Each row is a point on a tangle of strands that fork, close into loops and nearly touch. The rows are in no order.
Two points are linked if the straight distance between their rows is under 85.5. Some points are linked to none.
Q_747: [ 17  -1 -30  14  15  11  41  10   6 -11  27  11 -18 -22  10   6  14 -28
  11  12 -17]
Q_927: [ 12   7  -6  -4 -19 -32  36  26 -19 -37   4 -43  33 -26 -25  17  -2 -20
  15 -29   9]
Q_943: [-10  11  29 -28  10  -2 -18 -12 -19 -23   1  24  18  -2 -19  17 -17 -21
 -36   2 -30]
Q_233: [ -4  -4   8  20 -25 -15  13   7  29  25 -29  -3 -18  24  29  24  32 -11
 -43  -7  34]
Q_713: [ 16  19  23   2   1 -21  24  43  -5  -8 -10   1 -30   0 -23  34   4 -12
 -19  -1 -19]
Q_191: [-14   1  -6 -19  42  15 -39 -33  16  -8  32  30  31  -1  21  21  -7  27
 -22  27   6]
Q_898: [ 10 -29  -7  17  10  -6  21 -45  10   7   9  35 -31  22 -46  20  53  -7
  54 -14 -25]
Q_408: [-24  -8 -25  26  12 -35  41  21   9 -16   7  22 -12   2  10   0 -48  22
   6   6 -12]
Q_227: [ 61   9   9   7  -8  56   3  19 -47   8  -6  -1 -28  15 -24 -13  30   6
  20   3 -15]
Q_12: [ -6  21 -15 -11   9  24 -28  -1  35   1  16  -1   6 -30  11 -30 -39   1
 -14  50  33]
Q_983: [ 24  30  -5 -16 -30  -8  21  49 -14   9 -15 -31 -13  -1  13 -12  14  -5
  -8  31 -12]
Q_917: [-16 -19 -18  -6 -30 -28  32  20 -25  -5   5 -13   3  -5   0 -37  12 -18
  12 -13   8]
Q_51: [-30 -50  12  11 -28 -10 -15  -8   8  35 -12   1  -2  24  25 -62 -14   2
  11  -8  41]
Q_72: [ 23  18  15 -15  -7 -20  22  69 -50 -13  -2   9  -7 -35 -27  18   1  -7
  -6  -2 -23]
Q_161: [  4 -39 -14  13 -32 -29 -26 -15  -4  55   1   1  23  26  24 -30   7   9
  15   9  38]
Q_831: [ -7 -24  11   6  39 -20   3 -10  -4  -9  22  28  -8  26 -23  18   6  17
   3 -28 -30]
Q_26: [-16   6 -13  10   1 -41  28   3  18  13  31 -17  -8   7  12  17  15   3
  11  -1  -1]
Q_485: [  0  16  19 -35  29  49 -16 -16 -21  -7  33 -17   8  12 -20 -35  15  12
   6  -7 -14]
Q_238: [-51   6 -13  17  11  -5 -39 -47 -11  10 -15   1  10 -10  28  29  -6  24
  11   7  38]
Q_501: [  8  56  14 -36  12  56 -13   2 -32   1  -4 -13 -23 -16  -9   2  -1  22
   2  26 -13]
Q_237: [  0 -14 -23   0 -30  -7  -3 -20  22  -4 -35 -25  27   6  13 -18 -70   9
  27   5   0]
Q_863: [ 31  -9 -34  31  23  -2  -8 -37  -2  10   3  14  -7  10 -11  31  34  -8
  39 -16 -31]
Q_15: [-25   4 -10   0 -32  11 -18 -17  25  20  21 -26  18 -29  11 -32 -40   1
  15  34  21]
Q_429: [ 32  12  11   3  26  45 -16  29  -4  15 -29  12  -4  30  -6  31  -4  30
 -37 -19   8]
Q_614: [ -5  21  -8 -15   7 -18  35   5  -7 -40  -6 -38  33 -12   7  32 -18  13
  -3  -1  15]
Q_526: [ 37  10  -6  -8  -6  55  19  14 -32 -15  -2  35   3  -7 -35 -11  26  -9
  27 -11 -34]
Q_930: [ 21  10  15  27 -25 -43   1 -27  82   1 -13 -30  -2  -1  14   4 -34   3
  36 -27   9]
Q_843: [ 14 -13   2 -14 -72  41 -25   7  27  36 -26 -11 -11 -23   8 -18   8  19
 -17 -23  36]
Q_139: [-53 -15   2  29  -3 -55  -1 -16   6  25 -22  23 -27  10  17  28 -11  17
  11 -16   8]
Q_410: [ -4 -37  -4  29  13 -27  23  -4 -11 -10   3  49  -7  20  -7   9 -14 -42
   3  25 -29]
Q_338: [-13  15  36 -25  24   1 -16 -42  25 -25  40   5 -12  13 -26  35  41   1
  -5 -31  -6]
Q_262: [  2   6 -35  13  19 -33  24   6  -6 -21  21  10  10 -26   2   0 -22  -1
  22  29 -28]
Q_592: [-11 -26 -18  15 -18 -32  40  -4 -18 -15  -7 -28  29 -24  -5  -5  11  -3
  46 -30   4]
Q_174: [ 18   5  17 -19  16  41  11 -17 -32 -31  -5  17  11  -2 -42  13   3 -17
  -7  -4 -44]
Q_162: [  7 -40 -27  38 -12 -42 -10 -22 -27  44   0   1  14  18  17  -2   3 -24
  30  -3  13]
Q_616: [ 30 -22 -31  10  10 -33 -11 -19 -15 -13   4 -20  48 -19  -3  21  -9  -7
  33   6   2]
Q_775: [ 42  -4 -31  22   2  19  46  12  23  -3  21   8 -51  17  -3  25  26 -49
   1  -1 -19]
Q_271: [ 20  32 -19 -19  27 -16   7  -2   1 -45  -9 -26  24  12  23  46  -3   2
 -23   7 -20]
Q_855: [ 41  36  32  29   4 -12  19  26  18 -20  -1   1 -53 -10  -7  14  23 -43
  -2 -13 -20]
Q_43: [  7  13   5  10   2  12   0   4  56   9   2  17 -15   7  39  36  43   1
 -55   0   6]
Q_90: [-52 -13 -23  22   9  14  -8 -57   1  37   2  19  -6   0  43  20  19  17
  -5   5  13]
Q_886: [ -7  -5 -31  37  41 -23  -1 -18 -11  -8 -13  -8  12  20  21  34 -10   9
   8 -29  -7]
Q_460: [ -2  -4 -33  35  35  -9  23 -10 -25 -21 -30 -26  22  10  28 -18 -20   6
   9 -12  11]
Q_366: [ -8   1 -31  40  53  24  24  -8 -15 -50 -14   7   5  12  17 -24 -20  19
  13 -19 -16]
Q_4: [  4  -3  -7  10 -28  -1   3   8  -3  14  25  13  -8  -7 -41   2 -49 -44
  -8   0  19]
Q_393: [-26 -12  -4   7  11 -23 -22 -22  -7  14   1 -24  35  -6   9 -31 -19  -1
  19  18  11]
Q_337: [-11 -12 -18  13  -5  -4  20  -5   0 -13  16  -5  28 -22 -33   6 -62 -16
  17 -11  23]
Q_589: [-14  29  -4 -27   0   1  11  30   0  -1   5 -24  11   3  28 -23   5  14
 -16   5  11]
Q_827: [ 15  13  -6 -25 -58 -44  31  50   4  11 -20 -11 -35 -10   4  13   5 -28
  12  16 -25]
Q_637: [ -1   8  16 -21  -6  27 -23  34  -5  26  10  51 -13  -4  15  -3  39  16
 -43   6  15]
Q_145: [ 27  28   9 -30  -8  30  -3  13  13  25   7  14  -7  11  19  35  55  20
 -47   0   0]
Q_669: [ -1  -2  12  -7 -56  -5  -8  13   7  43 -26  -6   2 -15   7  10  23   1
 -32 -19  46]
Q_343: [ 24 -22   1 -24 -22   2 -36 -11  37   1 -31 -37  44  12  17 -34 -39  14
  13 -10   3]
Q_217: [ 20  28 -18 -37  34  13   1  -8   7 -17  10  -9  11  25  22  19  18  36
  -7  12 -31]
Q_7: [ 20   7  -3  44  -6  -7  51  26  27 -21  21   5 -67  -9   0   4   9 -62
   3 -14   7]
Q_701: [-15 -13  12  27 -18 -69 -28 -21  18  24 -25   9 -19  26  15  16   3  -1
  39   3  -2]
Q_642: [  9  -3  54   3  -4  26 -33  14 -12  11 -35 -17  -9 -22  10 -31  13   8
 -38  14  24]
Q_412: [ -3  26  45 -18  18  47 -25   9 -23  14 -16   5 -18 -19  20 -13   9  43
 -18  20   7]
Q_473: [-38 -11  45  -2  -9  18 -16   9 -16  23 -13 -38 -11  -2   5 -56  38 -15
 -30  13  26]
Q_597: [-44  19 -30  23  12  -9 -35 -26 -32   6 -19 -15  -2 -19   2  23 -34  -9
  29  -1   9]
Q_726: [ -2   3  12 -28   4  25 -25  14  11 -40 -23 -20  35 -11  14   9 -13   5
 -11   2  49]
Q_93: [ 21  40   8 -43  23  62 -21 -15   8 -11  17 -10   1  27 -31 -13  20  35
   7  -5  22]
Q_570: [ 33 -14  22  -6   2  43  21  31 -11  -2  -5  38 -22  -4 -28  31  43 -42
  27  -9 -31]
Q_651: [-37  -2 -16   2  18   5 -14  -8  19  21  16  29   7  -4  29  -3 -25  13
 -23  38  24]
Q_23: [  2 -36   5   8 -38 -60 -15 -29  15  27 -17 -17  11   9  -3  19  -3  -1
  40 -22 -20]
Q_562: [-22   5  -8   7  30  -9   8 -11   4 -14  40   5  16 -12 -13   8 -35 -16
  -4   7  -8]
Q_61: [ 60  16  12   4  12  49   1   9 -23  10 -42   9 -16  36 -24   8  -1  23
  -4  12 -18]
Q_60: [-43 -22   0  -2 -11  -1 -27 -10   5  18  38  12  -4 -36  -4 -44  -3  40
  21  -8  55]
Q_226: [  5  10  -5 -36 -41 -20   0   7  38  -5  -1 -14   5  -5 -22  18 -40   3
  15 -13 -28]
Q_301: [-18  -1 -11 -22 -15 -27  -5 -22  38  -8  -1  -2  18 -37  18  37  -2  28
   3  -1  44]
Q_820: [-10  -7  46  -4  35  42 -29 -22 -15 -27   8 -24  -1   3 -24 -46  12   0
 -21  16 -13]
Q_484: [-23 -38  21  27   4 -17  -5  -5   9  17 -16 -22 -16  20  16 -59  22 -16
 -12  13  15]
Q_938: [  4  -6   8 -19   8   8  29  61 -59 -19  13  18 -30 -14 -26 -23  11  -5
  -6  -6  -2]
Q_37: [  9 -26 -31  20 -42 -25  20 -23  19  11 -27 -17  24  14   2   0 -24 -10
  32   2 -21]
Q_166: [ -4 -26 -16   7  24   0  26  -7 -21 -10   7  43   1  14  -2 -19   2  -7
  14 -10 -45]
Q_213: [ -4 -11  20  -6 -37   2  -7  35 -10  40  12  19  -9   7 -26 -14 -24 -13
 -18   4  34]
Q_672: [ 14  -3  12   3  -8  11  42  27 -22 -27 -19  23 -18  -8 -14  30  39 -57
  -2 -11 -54]
Q_991: [-20   6 -16   4  30 -29 -13 -12 -33   5 -14 -25  10   5  46 -30  30  19
  17  29 -33]
Q_623: [  8 -33   4 -19 -55  15 -29  -6  25  22  -4 -22  28  -2  17 -31  -4  15
   6 -22   7]
Q_951: [-18  -3   5  -4   5  15 -28 -39  -2  33  45   6  23  10  10  -6  36  -2
 -24 -14  10]
Q_472: [  0  60  10 -46   1  54  -9 -30   1   5  16   3  -1  -3 -47  10   4  29
  -3  20 -11]
Q_907: [-14  10  16 -36  14 -28 -21 -11   6   4  28  32  41  11   1   8  -6   3
 -27  30 -13]
Q_702: [ 15   8   2  14 -36 -23   7  -9  60  -4 -19 -28   5  -6 -16  29 -28 -15
  -4  -8  10]
Q_19: [ 10 -19   7  27  11  27  11  46 -26 -19  -5   0 -30 -18 -18 -53 -25 -31
  -1  39   4]
Q_780: [ 20  18  18 -13  25  13 -17  38  -6 -15 -26  -5  15   4   4  31 -13  12
 -48  -9  40]
Q_771: [  4  -7  24   9  22 -10   5 -52  15 -25  15  21  -8  26 -43  23  18  -8
  24 -32 -21]
Q_428: [-20  33 -55  30  38 -11 -15 -19 -26 -10 -29  -9 -12   3  13  37  -9  17
  17   3  -9]
Q_494: [-60 -17   1  14  19 -40  12  13 -12  -2  -1  17   1  -1   5  10 -23  17
  -5 -23   0]
Q_45: [-16  14  32 -32 -30   0 -12  22  -4  13   1  33  -2 -37  10 -27  23  34
 -41  16  29]
Q_887: [-13   1  -5  -3  17  28   5 -13 -14 -17  -2  41   1   6   3 -51 -12  -9
  -2  27 -43]
Q_931: [  4  24 -33   3  24   8  12   6   5  14  18  -5   2  35  24 -18  11  26
 -22  17 -11]
Q_706: [ 14 -15  29   6  22  38  -2 -19 -20 -37 -17   1 -13   9 -21 -53   3 -12
   5  26 -40]
Q_513: [ 23 -19 -14 -33 -32  -1   5  28   8 -31   6 -21   9 -15 -14 -17 -50  11
  21 -34 -38]
Q_222: [-21 -30  19   4  18  -4 -32 -14   4 -21 -23 -23  42  -6  23 -19 -15  19
   0  12  46]
Q_892: [  7 -11 -13   6  -7 -31  28  38  -9   6  37   0  -6  15 -13  -1   4 -15
  -5 -12  13]
Q_357: [ -5   9  19 -17   9  16 -22 -23  19  -4  33   9   2  -7  -7  35  43 -10
 -35 -14  28]
Q_914: [-11  12  12   1  10  50 -37   4 -15  36  44   0  -3  -3  -6 -33  17  -4
 -30 -12  28]
Q_971: [ 21  11  14 -22 -52 -26  19  38  43   4 -13 -12 -41  -4 -11  23 -23 -11
  11 -18 -26]

A piece is all that can be reached along the links. How many separate loops has the piece of each point below (a circle has one, a figure eight two, a Y none), and how many tips (points with one link)?
Q_237: loops 0, tips 3
Q_820: loops 0, tips 4
Q_597: loops 0, tips 2
Q_222: loops 1, tips 1
Q_971: loops 0, tips 3

A tip is a point with one link. Name the tips that can be reached along the links from each point below, in the order of the rows.
Q_262: Q_938, Q_213, Q_45
Q_943: Q_672
Q_971: Q_26, Q_930, Q_513
Q_357: Q_863, Q_410, Q_162, Q_914
Q_460: Q_90, Q_366

A fork is a point with three links, a tip a point with one. Leave the first point through the second and follow the links. Name the first fork or tip that comes.
Q_45 / Q_637: Q_262
Q_494 / Q_139: Q_45
Q_174 / Q_943: Q_526
Q_592 / Q_927: Q_226
Q_484 / Q_473: Q_166
Q_983 / Q_589: Q_26
Q_706 / Q_820: Q_162
